Each scene shows the same named points in several views. A view is turned or mirrored, shifted and resized as a whole, has a little noise and may leave points out.
In the rows, zero is written as 128.

Scene 1
View 1
Ruk: [155 132 143 128 132 157 181 157 102 113 116  99  95  87 119 151 145 145
  81 136 117 121 120 137  80 124 109 131 126 117 150 126 125 132 167 128
 114 113 131 153 131 106 150 145 139 111 115 129 145 131 142 162  82 120
 105 115 134 122 135  97 107 154 120 107 148 152 145 114 136 127  97]
sel: [153 145 126 146 131 115 128 138 137 134 150 126 119 146 166 160 118 124
 183 127 144 143 125 136 111 152 104 106 156 135 135 156 118 141 124 105
 155 126 153 132 125 154 135 141 151 157 152 137 145 110 141 134 118 138
  88 131 124 108  99 154 129 136 128 117 123 170 159 135 148 147 128]
damu: [155 142 125 143 124 125 139 174 124 124 131 100 130 127 161 161 125 145
 155 126 131 151 134 144  79 154 115 120 151 127 151 154 122 152 145 124
 153 122 152 138 134 125 123 131 164 129 138 142 139 113 135 137 110 128
  83 114 123 118  90 130 126 156 127 107 122 172 172 138 142 136 127]
tof: [152 141 135 145 144 140 151 137 133 142 133 117 103 129 147 160 125 128
 151 134 134 127 108 134 105 127 107 115 146 124 138 133 122 129 152 114
 128 112 141 140 119 141 138 152 147 149 142 119 148 114 154 154  98 134
  95 134 132 105 119 136 109 139 129 106 147 158 148 117 146 136 105]
Mutik: [146 150 141 136 134 143 146 120 130 128 141 133  99 129 140 148 128 111
 154 138 126 136 115 132 127 124 110 103 146 129 121 144 121 122 137 105
 136 135 138 136 118 148 149 147 122 149 144 118 150 121 146 150 113 145
 117 142 133  99 129 147 108 126 140 121 134 142 139 123 135 135 121]
zunu: [137 140 151 120 113 149 151 112 114  83 143 123 104  79 106 104 156 101
  97 157 105 138 137 130 117 124 108 108 132 124 122 147 101 115 131 120
 139 171 130 154 125 124 170 147  96 114 141 150 133 143 119 138 110 166
 142 132 149 104 150 126  99 118 160 135 115 108 131 128 101 125 124]
Zim: [142 140 134 139  89 108 123 151 135  77 154 112 159 106 147 117 149 106
 154 132 113 165 173 159 108 169 121  97 153 131 135 184  78 151  93 130
 184 171 155 134 156 123 140 122 129 113 165 178 132 130 104  94 131 185
 119 117 135 117  96 157 138 127 160 128  62 128 176 148 104 123 165]
Vozek: [145 158 139 140 135 137 132 108 137 134 152 144 109 143 154 145 122 107
 177 137 136 142 114 129 139 122 101  98 149 134 116 149 115 125 130  92
 150 142 147 123 103 171 151 148 116 165 161 116 143 112 145 146 121 161
 116 148 131  89 119 165 112 108 140 123 132 139 135 127 135 145 127]
siro: [155 147 133 147 149 144 164 150 116 139 126 104  87 132 142 171 126 147
 139 134 135 117 105 129  94 125 104 124 135 120 137 123 136 131 169 115
 122  99 134 144 117 132 143 147 150 147 127 117 149 115 158 157  91 110
  91 120 129 108 116 125 108 154 117 100 158 169 142 118 155 140  96]
Dezov: [146 141 145 128 118 153 158 130 118  95 134 112 102  86 121 137 151 125
  99 145 112 133 126 136  97 119 107 120 132 126 127 134 113 117 151 122
 123 140 136 155 133 123 151 148 121 122 129 139 140 133 129 148  99 143
 123 124 139 107 139 120 100 131 138 118 130 125 137 118 122 124 115]
sak: [148 156 148 132 136 153 149 104 123 131 147 137  90 125 133 139 128 113
 149 142 126 127 101 128 124 117 106 109 139 121 122 136 124 122 147 101
 131 134 136 136 111 155 155 151 121 157 142 113 144 124 151 156 110 145
 121 142 133  99 135 148 102 115 140 122 152 140 118 122 140 139 109]
Tedun: [141 148 154 129 120 145 144 110 126 102 149 129 109 104 136 125 145  99
 138 148 111 147 133 134 127 129 109 101 137 133 117 154 104 122 126 105
 143 161 144 139 127 144 162 150 112 141 146 137 141 128 125 133 118 166
 127 145 142 102 140 151 112 119 148 131 117 119 133 131 120 132 132]
mugod: [142 146 142 136  97 126 120 117 135  90 156 131 143 108 141 122 145  89
 160 147 113 167 151 141 127 150 114  92 151 142 120 182  87 133  96 115
 171 180 145 136 139 150 155 129 114 128 164 159 134 135 111 106 130 195
 128 136 140 105 119 168 123 111 164 136  79 120 152 148 109 131 161]
vot: [150 141 133 145 109 115 131 146 130 107 141 114 133 127 160 143 132 116
 162 134 126 152 141 138 101 160 114 103 152 133 136 169 100 140 116 127
 163 150 149 130 140 137 134 133 141 131 155 150 139 124 125 116 120 160
  98 117 129 115  99 145 130 136 141 121  99 153 173 143 126 141 146]
feve: [150 144 133 145 113 120 129 136 134 108 148 129 134 125 161 141 134 112
 174 133 122 155 142 145 117 152 110  96 150 132 125 171 101 141 114 114
 162 155 153 129 129 144 135 134 129 145 161 152 141 118 126 116 125 164
 106 126 133 108 104 164 127 129 149 125  95 147 162 140 132 132 150]
pesad: [157 145 135 143 135 138 147 141 124 126 135 121 104 124 151 159 130 128
 146 135 125 132 115 132 101 131 110 112 144 130 135 140 124 135 145 111
 133 119 145 141 125 141 144 144 139 143 140 125 143 113 145 152 109 135
 102 134 134 112 119 135 112 140 129 109 141 156 149 128 144 140 111]
View 2
Mutik: [143 120 133 156 144 148 155 125  52 133 140 133 116 126 156 109 129 119
 155 120 128 148 122 152 140 143 108 118 117 129 148 140 128 130  83 151
 133 112 148 132  90 131 115 129 124 135 122 125 116 135  94 112 139 145
 112 147 101 115 146 133 148 119 163 133 144 127 150 114 158 140 119]
tof: [127  98 137 170 138 156 169 115  73 120 135 126 116 135 140 117 120 143
 147 130 126 156 100 132 150 126 116 118 138 155 140 132 112 132  80 153
 117 109 129 132 104 131 122  95 109 139 135 112 117 113  97 130 121 164
 134 136  98 133 137 120 154 111 167 114 146 144 136 130 170 158 118]
mugod: [178 169 149 139 182 104  76 116  43 138 109 111 152 144 141  91 185 106
 150 120 115  85 145 182 108 162 101 102  94  55 100 165 184 115 109 147
 164 161 192 131 103 131 100 169 144 147  70 161  82 149 125 124 197 105
 123 127  93  48 146 133 132 193 210 151  92 117 171  91 125 126 153]
feve: [184 148 147 165 155 133 100 109  74 132 107 101 149 148 138 100 174 142
 156 122 130  90 112 163 133 145 116  90 123  97 116 154 154 113  83 145
 153 155 162 128 104 138 108 141 115 130  90 153 100 145 102 142 170 131
 144 118  98  79 141 108 140 162 198 130  89 139 140 127 156 160 156]
siro: [122 106 131 160 129 163 185 121  75 112 110 148 117 132 131 135 101 158
 141 137 144 165  84 120 172 123 138 114 149 195 151 119 109 142  91 158
 120  93 110 122 106 130 127  79 101 144 159 100 112 114  95 130 100 171
 141 123 108 167 141 126 169  82 138 110 157 159 123 149 172 163 105]
Dezov: [111 156 140 115 168 116 137 125  62 113 105 177 165 131 137 127 125  96
 152 141 133 160 122 155 143 136 119  93  95 152 139 103 135 139 138 160
 124 100 136 123  95 121 121 118 124 168 137  91  63 129 118 117 145 147
 116 136 105 135 143 161 190 124 151 124 155 134 149 112 136 108 101]
pesad: [135 121 139 161 145 163 168 119  77 126 124 136 127 132 138 122 134 138
 144 126 137 144 102 142 151 132 119 107 133 152 146 132 112 126  89 153
 127 113 129 131 114 130 120 109 112 137 134 112 125 120 101 118 131 154
 139 135 105 141 142 125 162 110 163 120 152 146 129 133 166 152 115]
Vozek: [151 108 132 158 142 143 164 120  51 147 167 112  89 118 179 114 138 122
 157 112 113 148 134 151 125 142  83 132 123 102 140 171 142 121  68 137
 112 129 167 117  89 131 113 145 131 120  97 146 145 144  81 110 154 125
 120 153  95 103 135 112 123 133 185 149 144 139 158 102 169 148 133]
vot: [182 144 126 177 160 141  98 105  75 124  85 112 162 157 123 100 179 149
 151 123 139  79 107 162 135 141 123  94 121 114 110 155 149 115  92 158
 152 157 150 130 115 149 104 132 108 143 102 151  90 135 113 147 172 130
 146 105  90  83 148 108 149 158 192 128  83 131 141 127 150 165 150]
damu: [165 127 133 183 139 158 135 108  98 113  65 122 158 172 110 121 149 183
 138 131 155  93  74 144 166 130 138  94 139 166 121 124 119 124  86 173
 137 133 122 136 108 156 114  86  85 145 142 122  96 119 119 144 149 162
 160  98 109 128 149 105 171 128 177 106  88 161 118 151 163 184 124]
Zim: [197 181 149 152 194 111  56 109  66 126  54  95 207 185 118  87 195 131
 149 119 133  35 121 188 128 167 122  71  93  75  84 144 172 101 122 161
 164 175 173 136 109 146  95 160 120 146  75 152  55 143 133 143 206 104
 151  97  94  55 148 122 146 200 214 134  52 117 162 115 123 152 165]
sel: [176  94 138 188 130 159 149 107  75 137 123  95 116 146 143 114 158 163
 154 123 124 104  93 152 147 138 113 112 144 129 127 154 126 109  52 158
 136 144 151 132  95 140 110 117 112 118 111 141 128 126  93 136 137 143
 143 124  94 101 140  92 130 133 186 122 105 149 136 135 177 185 142]
View 3
Mutik: [143 124 123 147 159 128 113 113 106 121 161 138 102 128 123 128 110 143
 112  91 132 130 119 122 135 142 149 120 144 123 134 122 158 140 114 134
 122 132 111 111 167 122 132 135 125 163 129 112 138 127 131 131 144 118
 133  98 144 134 142 129 122 129 128 143 131  92 118 111 129 146 115]
tof: [169 121 141 135 166 147 112 118 112 105 168 116 103 126 136 133 113 147
 132  82 137 140 130 128 123 144 160 119 138 121 113  86 164 137 127 108
 114 135 105 100 170 111 111 134 120 151 147 123 130 114 124 122 145 135
 148 114 142 145 132 124 133 135 134 148 127 105 107 123 132 146 129]
Vozek: [117 123 123 139 157 120 108 106 100 114 154 144  84 129 116 148 115 131
 107  98 136 112 134 131 138 151 163 107 162 141 144 115 158 142  94 169
 119 138 107 117 162 132 155 122 138 173 115 104 146 130 135 118 148 105
 126  75 131 146 156 119 129 139 126 141 129  99 110 115 128 151 117]
sel: [145 136 156 122 161 154  97 106 118 100 168 115  79 140 122 155 120 130
 121 104 134 105 154 147 131 151 172 105 145 134 132 101 177 131 106 158
 126 145 117 103 149 137 127 116 128 139 138  97 142  96 126  97 153 146
 156  90 141 157 146 132 119 140 141 130 123 121  99 139 140 127 136]
sak: [137 117 108 137 152 114 118 119  95 125 150 140 111 126 130 119 106 141
 117  83 128 144 116 107 138 148 144 121 153 123 140 124 149 139 118 129
 117 124 103 120 178 107 140 142 120 179 123 119 135 141 123 139 141  98
 123 101 146 130 151 120 131 125 124 153 130  89 115 105 124 167 120]
Zim: [144 144 115 145 135 133  93  96 179 128 165 116 105 140 112 134 152 146
 103 162 101  72 180 147 114 120 175 115 129 157 150 215 214 135  89 196
 131 127 138 135  83 196 146 108  81  97 137  79 157 154 149  73 164 162
 111  62 166 144 127 127  69 133 187  76 176 143 120 137 132  95 119]
zunu: [143 114  65 150 136 100 116 103 130 148 149 151 151 113 124 100 134 174
 112 119 108 129 128  98 126 110 136 145 132 140 149 211 153 149 114 116
 122  90 117 137 134 135 151 154  83 154 128 113 133 213 139 144 148 100
  94  95 165 109 117 126  87 126 148 122 190  98 141 103 122 149 109]
vot: [152 140 135 129 147 146 107  94 151 115 172 110  94 139 124 139 139 145
 114 134 116  93 158 154 115 134 166 116 133 137 133 156 195 127 101 162
 125 138 128 113 116 162 131 114 104 115 144  90 146 124 136  84 155 152
 138  90 154 145 139 128  99 131 169 103 144 131 104 131 132 113 118]
mugod: [128 132  98 146 138 109 103  91 147 142 152 141 102 135 107 137 129 145
  91 149 107  90 165 132 124 123 162 115 150 159 164 210 184 135  80 196
 132 128 135 144 113 180 161 118 101 140 114  82 154 168 151 101 153 128
 102  50 157 148 136 128  87 134 163  95 162 126 119 122 130 118 114]
Tedun: [130 125  95 143 145 107 113 110 121 134 142 142 114 121 113 126 119 153
 103 112 118 124 136 112 132 139 140 123 140 142 152 176 155 144 104 156
 121 116 111 133 153 145 149 135 105 156 121 105 139 170 141 123 146 102
 110  77 155 127 135 124 111 125 145 126 163 108 126 108 129 148 114]
siro: [178 126 145 137 169 158 109 117 105  99 177 110 119 133 138 116 118 148
 153  73 135 145 112 111 122 138 149 123 124 103 100  74 161 135 144  74
 104 125  94  92 178  89 103 143 117 141 165 135 123 109 120 127 146 132
 157 150 151 127 125 130 129 127 135 163 128 102 103 130 131 151 139]
Ruk: [203 125 120 139 161 147 116 119 134 108 175 126 162 125 154  95 138 169
 159  89 123 152 111  97 106 127 122 150 109 102 108 120 168 137 154  47
 101  91 105 101 153  90  92 171  90 127 178 130 120 153 116 131 153 143
 135 163 172 107  99 139 115 112 153 151 156 100 122 130 131 154 133]
feve: [146 141 128 135 148 135  88  97 141 118 161 122  82 136 119 149 135 132
 106 119 116  84 166 144 122 141 176 117 142 143 141 160 188 130  95 171
 132 139 127 126 122 163 139 114 109 129 143  92 153 118 136  87 156 139
 134  80 148 147 134 121 101 134 155 106 146 130 114 128 134 118 124]
Dezov: [169 124  98 143 145 130 116 118 127 128 163 133 142 121 133 106 131 173
 132 102 115 145 121 100 122 128 131 141 128 124 126 165 163 149 134  88
 116  95 108 120 147 116 129 158  89 141 141 117 126 179 124 142 148 112
 115 121 164 113 117 131 105 111 149 141 163 102 126 118 125 147 129]
pesad: [165 117 132 134 169 150 118 117 111 110 174 126 127 132 139 115 120 154
 141  81 135 147 118 115 121 140 148 130 134 112 116  92 154 137 141  87
 110 112 102  95 173  94 106 146 112 144 154 122 125 128 113 131 148 124
 151 138 155 119 123 128 126 126 148 156 138 103 114 116 132 155 134]
View 4
Mutik: [144 124 125 143  97 102 128 120 128 167 143 116 118 123 125 127 128 138
 132 129 152 145 136 146 145 117 132  95 109 128 127 112 140 129 111 133
 138 123 145 161  91 129  95 110 115 108 125 160 114  90 120 132 117 127
 134 133  91 129 146 137 134  98 140 151 113 143 110 150 128 148 178]
Dezov: [164 131 140 136 129 127 119 146 115 134 128 126 120 117 130 135 126 152
 158 163 160 157 149 146 128  99 110 109 123 121 108 129 129 101 119 103
 131 117 113 166 117 123 136 137 157 169 120 141 130 105 112 135 128 116
 146 134 114 109 161 139 102  96 134 114 128 140 104 137 123 128 172]
zunu: [144 145 198 129 128 105 115 112 114 123 117 117 101 112 144 118 124 156
 147 156 149 163 174 164 119 102 132 126 138 152 109 127 151  84 130 118
 123  98 108 183 128 123 128 157 157 156  80 146 125 102 114 147 128 126
 150 139 103 123 157 134  87  97 137 114 151 127 119 148 103 120 170]
damu: [140 121  90 103 100 121 142 106 159 183 127 108 147 114 113 145 140 138
  99 173 150 163  88 136 141 176 117  89 120 111 135 124 132 153 108 111
 126 114 130 130  77 139  93 117 109 139 122 180 132 111 112  89  90 104
 141 128 103 103 121 135 173 101 127 177  99 145 140 142 127 151 182]
tof: [162 114  91 128  94 125 131 143 126 170 150 117 142 121 120 147 131 133
 132 136 160 143 111 133 146 114 114  85 104 107 133 115 122 135 107 126
 153 119 145 144  80 132 106 101 115 123 152 169 127  90 127 118 119 120
 129 128 104 119 149 151 149 100 133 161 100 157 111 143 138 156 181]
vot: [124 133 123  97 119 113 139  92 158 168 123  97 128 103 116 123 136 133
  87 184 139 172  93 144 142 189 131  94 132 132 133 133 151 146 111 115
 112  95 130 140  94 145  92 134 114 149  92 178 147 116 119  93  91 115
 139 142  84 104 115 126 159 104 129 165 116 127 160 152 114 145 186]
sak: [155 129 121 148  94 110 123 131 109 166 147 121 116 123 132 139 126 152
 149 121 156 141 148 142 150 100 128  97 113 122 126 101 134 117 110 133
 149 125 159 168  93 123 108 109 113 105 126 148 107  83 124 143 133 127
 126 138  96 141 152 153 130  93 149 142 107 140  97 147 129 162 168]
Ruk: [186 114  91 131 133 145 121 186 128 143 130 120 146 109 129 158 126 145
 175 181 158 147 123 133 118  89  87  91  99  91 108 133 102 116 118  90
 150 133 102 147 109 124 149 118 168 199 149 133 138 115 110 127 139 107
 146 146 127 101 162 147 106  95 120 115 124 166  97 130 139 118 167]
mugod: [106 143 196 101 121  85 135  58 145 152 119  97 102 113 122 109 141 155
  83 163 128 188 144 161 138 179 159 121 162 164 132 123 178 123 117 145
  98  68 123 165 101 133  84 153 120 123  56 182 127 111 109  99  91 130
 151 126  74 124 123 108 130 109 135 157 138 104 160 159  98 143 184]
siro: [183 112  60 136  95 145 134 168 127 174 145 133 153 125 119 156 132 131
 154 147 169 141 103 131 147 101  87  75  87  90 122 124 102 133 106 104
 157 132 136 142  83 125 128  98 129 146 171 143 119  97 123 120 130 107
 135 144 119 112 156 152 145  94 127 152  90 174 103 143 153 151 170]
Zim: [ 99 145 175  80 134 100 141  58 170 155 103  91 118  96 116 100 146 153
  71 199 126 197 110 152 128 209 146 119 164 161 126 137 164 135 118 117
  85  75  94 142 109 147  94 173 131 160  56 188 153 128 109  80  70 127
 151 125  86 102 111 106 143 116 128 159 129 109 176 157 105 127 197]
pesad: [154 120 101 131 101 126 131 136 124 169 139 121 139 121 126 149 137 145
 127 144 155 148 120 135 135 121 114  86 110 110 126 115 128 135 111 119
 157 120 142 152  88 129 106 114 119 122 139 154 126  98 118 125 118 119
 132 138  99 126 137 140 146  97 132 150 105 163 113 140 131 150 177]
Tedun: [128 138 172 133 109  96 127 108 121 152 127 117 105 111 132 119 131 148
 121 141 145 156 157 155 143 127 136 117 135 148 122 114 159 109 116 133
 121  97 133 181  98 128 106 143 129 118  98 160 121  98 120 129 115 130
 145 129  99 130 144 135 119  98 137 139 123 128 121 150 106 149 171]
sel: [133 117  89 116  87 115 143 108 149 190 139 110 136 119 103 135 135 130
  99 144 147 156  91 133 155 164 133  88 115 114 139 122 135 149 102 130
 134 111 150 140  75 139  79 106  92 109 126 178 124 101 122  95 102 121
 141 126  94 118 128 132 172 100 134 177  96 145 139 151 129 167 192]
Vozek: [128 135 159 136  84  96 127  93 116 164 134 116  93 122 135 121 136 144
 113 112 154 155 160 158 157 121 156 112 126 151 144  97 166 122 110 142
 141  98 159 181  92 128  85 111 102  81 102 165 111  88 129 132 106 141
 128 130  80 150 146 141 142  97 156 155 109 127 114 147 115 166 169]
View 5
tof: [127 105 129 129 114 114 131 126 144  88 182 136 143 127 130 155 128  88
 142 108 123 124 164 150 101 132 119 104 135 170  91 169 162 135 124 154
 103 115 116 133  64 126 104 146 151 100 124  84 162 131 107 122 173 151
 150 124 109  94 104 124 120 142 160 121 145 116  90 137 145 111 141]
Vozek: [118 129 140 158 131 139 114 134 145  67 169 146 116  93 104 130 127 103
 138 128 123 124 129 133 126 101 102 102 105 171 119 137 162 168 121 152
 133 137 117 141  99 127 142 131 138 116 122 106 127 149 112 137 186 165
 156 141 156  56 107 158  99 130 194 129 123 116  68 101 109 119 129]
Zim: [ 88 136 104 139 183 101  84  95 113 126  84 187  30  50  40 158 102 102
 126 165 188 153 185  89 176 129 119 134 157 150 127 163 125 168  52 162
 102 170 132 117 129 150 190 112 118  95 116  95 159 191 140  94 151 132
 222 215 101 147  99 138  55 143 130 148  79 175 103 155 111 130 120]
Tedun: [110 123 117 129 107 138 114 113 125 101 137 166 111 118  82 138 113 127
 126 151 121 111 135 109 134 117 109 112 115 162 103 134 162 156 111 156
 136 152 126 139 128 147 175 127 130 141 124 117 120 159 127 122 169 116
 175 170 132 106 121 137 105 140 163 128 121 125  91 154 116 122 147]
zunu: [ 95 131 106 122  97 152 115 108 105 116 117 188 101 120  63 142 103 145
 122 153 119 113 132 101 148 125 118 120 123 147  98 137 167 150 110 160
 147 164 128 147 153 160 193 115 125 145 127 138 117 158 123 119 157  89
 190 179 125 120 129 141 110 140 149 134 130 127  96 155 114 130 150]
Dezov: [117 127 101  97  84 123 141 109 109 118 154 163 139 142  97 154 100 124
 130 139 118 113 144 132 115 136 129 115 144 152  66 163 173 113 115 160
 112 131 125 134 120 150 136 149 138 130 116 119 145 145 133 120 146  90
 176 155 101 146 103 104 134 145 126 126 155 125 114 177 148 119 156]
siro: [134 107 119 119  98 103 148 117 124 101 194 125 155 140 147 171 126  89
 144 104 112 122 165 153  83 151 128 102 147 163  61 187 171 114 134 149
  94 100 103 127  52 125  73 173 156  93 116  87 171 128 104 118 156 148
 142 104 104 103  84 102 136 147 142 117 157 122 102 143 156 112 150]
damu: [117 115 113 128 164  84 117 114 133 102 146 143  93  84 115 176 124  61
 141 127 162 150 193 136 128 148 123 123 172 160  86 194 144 128  91 151
  84 115 118 129  43 130  93 154 143  66 110  81 197 158 113 101 163 161
 173 135  96 133  71  93  91 142 132 129 122 153 107 154 149 107 132]
feve: [107 117 130 147 158 113  98 114 128  93 129 161  78  58  74 145 118  95
 127 137 161 147 163 112 154 128 110 120 138 166 123 153 141 163  84 161
 116 148 117 130  94 129 151 120 132 103 108  93 165 169 126 113 173 151
 184 177 124 104 104 139  65 140 154 133  98 148  91 125 110 117 119]
sel: [127 105 127 156 161 106 110 126 144  72 152 135 108  74 111 153 130  72
 136 117 164 140 170 132 134 125 114 105 131 174 118 165 145 153  91 144
 106 122 117 135  53 120 113 141 138  79 110  87 167 163 110 108 170 175
 174 135 120  80  87 138  85 141 175 128 117 133  94 115 121 106 126]
Mutik: [125 117 119 132 107 132 130 120 132  88 163 144 130 112 107 147 116 104
 137 127 119 116 147 130 118 122 111 113 121 164  91 154 158 144 125 152
 130 135 121 146  93 136 124 148 135 119 126 106 138 143 105 123 173 145
 161 145 130  95 101 134  99 143 167 129 137 112  86 128 134 114 141]
Ruk: [126 114  95  84  78 101 154 111 110 133 167 153 155 162 128 171 110 106
 138 126 115 122 161 151  92 158 143 121 158 153  48 198 179  94 127 157
  95 106 121 125  88 148  89 167 152 101 114 106 176 135 118 121 147 106
 158 124  78 162  92  88 142 148 107 122 168 121 119 189 166 111 166]
sak: [127 119 120 138  81 141 136 123 124  81 174 149 147 133 109 149 118 110
 138 125 103 105 130 144 114 113 110 103 114 163  86 149 174 138 142 159
 133 120 108 141  98 133 128 139 142 131 130 113 120 140 116 133 173 138
 158 136 144  82 110 141 120 138 178 123 144 108  84 130 129 118 145]

Which points are out of place in each view (at most two, in the order of its rows)? Write none if all are in place.
view 1 -> none
view 2 -> none
view 3 -> pesad
view 4 -> damu, Vozek
view 5 -> zunu
